Points on a hilly landscape, in no order, each with its height.
From any point a ball rolls to the lowest of the 4 points nearest to it. It stops when none of these is lower. Distance is the straight distance between rows; heights are no part of it.
Z_225 (h 4.03): [ 11  20  18   3  27   5 -33  -9  13  14 -10]
Z_640 (h 3.15): [-15 -54 -45 -31  14   6 -23   4 -45  36  13]
Z_932 (h 2.63): [ 16  28  -1 -15  24  -3   6  -8  -8   3  28]
Z_330 (h 5.69): [-21 -11  16  32 -43  10  -2   0  26 -27 -51]
Z_46 (h 4.13): [ 13  28  41  18   2  -7  -3   0  17 -14 -20]
Z_35 (h 4.21): [ -6 -25 -36 -18  21  14 -30  -3 -30  31  15]
Z_399 (h 5.25): [ 13  14  38  18 -10 -18  13  11  19 -29 -26]
Z_666 (h 5.04): [ -3   4  20  24 -26  -2  14  -1  24 -22 -29]
Z_98 (h 5.48): [  8   8 -21 -14  31   1 -28  -5  -7  32  30]
Z_840 (h 4.09): [-18 -17 -23 -13  -6  11 -14  -2  -8   9   9]
Z_864 (h 3.79): [  8  18 -20 -25  31  -5   8   0 -17  13  51]
Z_894 (h 1.37): [ -8 -18 -40 -21  25   2 -15  -3 -26  23  31]
Z_935 (h 3.94): [ 21  38  32   6  11 -16  29   7   0 -23  13]
Z_773 (h 8.06): [ 29  26  66  23 -16 -36  28   8  14 -34 -26]
Z_206 (h 5.26): [-11   7  38  32 -19   3 -16   1  25 -21 -52]
Z_541 (h 2.22): [-38 -53 -28 -18 -18  25 -13  -2 -22  24 -18]
Z_628 (h 4.14): [ -9  -4 -18   0  14  16 -54  -7   9  30  -3]
Z_107 (h 3.56): [ -1   7 -15 -22  16  -2   8  -4 -14   5  37]
Z_514 (h 0.68): [  9   7   5  11 -15 -17  40   4   7 -29   5]
Z_606 (h 3.13): [  0 -34 -27 -12  13  12 -51  -2 -19  44   1]
Z_517 (h 0.96): [ 23  35  16 -10  19  -2  21  10  -2 -13  31]
Z_774 (h 5.01): [ -1  17  36  23  11   8 -31  -5  28  -3 -38]
Z_516 (h 8.32): [ 30  10  27  16 -29 -40  54  10  13 -47  -9]
Z_482 (h 4.62): [-21 -34  -6  21 -58  15  17   6  18 -17 -42]
Z_588 (h 2.66): [-15 -64 -37 -22   6  13 -41   1 -33  48 -10]
Z_739 (h 4.25): [ -5  -5 -38 -28  22  -6  19   3 -34   8  55]
Z_647 (h 4.86): [  8   6  18  18  15   7 -51  -5  23  19 -30]
Z_227 (h 4.11): [ 33  44  17 -16  48   2   2  -3  -7  16  37]
Z_373 (h 7.19): [ 27  24  51  20 -14 -29  35  10  13 -34 -19]
Z_431 (h 0.60): [26 41 32  1 29  2 -3  2  7  3  8]
Z_575 (h 4.98): [-18 -20 -15   1  -6  15 -35  -6   8  22 -18]
Z_542 (h 3.59): [-29 -25 -12   7 -46  11  16  -3  12 -13 -30]
Z_915 (h 0.98): [-10   1 -18  -5 -24 -13  46   4  -9 -23  24]
Z_481 (h 4.01): [ 17  26   3 -11  37   1 -14  -5  -1  19  28]
Z_540 (h 4.66): [ -3   1  12  12  11  11 -32  -5  10   1 -22]
Z_391 (h 4.76): [-18  -8  -2  15 -26  13   2  -1  10 -11 -22]
Z_189 (h 2.73): [-32 -37 -17   2 -34  23   3  -4  -4   3 -23]
Z_993 (h 3.55): [-12 -15  -6   9 -33   5  19   2   7 -25 -11]
Z_484 (h 1.93): [  1  12  -5  -4   6  -5  25   5  -2 -19  18]
Z_715 (h 0.69): [-32 -36 -22 -18 -15   8   4  -6 -20  13   0]
Z_235 (h 5.53): [-20  -2  13  20 -14  11 -10  -2  23 -11 -33]
Z_9 (h 1.09): [  9  -6  -6  11 -33 -18  61   5   6 -37   6]
Z_155 (h 2.38): [ -7 -24 -16   4 -44  -5  46   1  -5 -32 -15]
Z_110 (h 3.05): [  2  -6   8  23 -42 -15  40   7  18 -34 -23]
Z_714 (h 4.84): [ -9   6   9   6 -11   0   2  -4   6 -13   0]
Z_967 (h 5.33): [ -3  -4 -19  -5  14   2 -26  -7  -1  18   6]
Z_268 (h 3.42): [ 16  34 -12 -18  40  -1   4  -2 -10  19  46]
Z_94 (h 5.02): [ 22  18  -8 -11  41   1 -38  -4   1  45  24]
Z_442 (h 5.77): [-23 -38 -41 -32   8   5   6   1 -41  16  34]
Z_324 (h 4.83): [ 19   3 -20  -7  38  12 -55  -3   5  42  13]
Z_395 (h 5.22): [-15 -19 -29 -22   6   7  10  -1 -16  14  27]
Z_183 (h 7.06): [ 32  47  62   9   0 -26  30   8   5 -24  -4]
Z_437 (h 0.42): [  7  26  25  15   0 -11  10   4  15 -17  -7]

Where does a ball stop that starts at each point below?
Z_324 | Z_715
Z_107 | Z_431
Z_967 | Z_715
Z_864 | Z_431
Z_540 | Z_431
Z_94 | Z_431
Z_993 | Z_514

Write out the way that a ball takes from each point below.
Z_588 | Z_541 Z_715
Z_773 | Z_399 Z_437
Z_330 | Z_482 Z_993 Z_155 Z_9 Z_514
Z_235 | Z_391 Z_993 Z_155 Z_9 Z_514
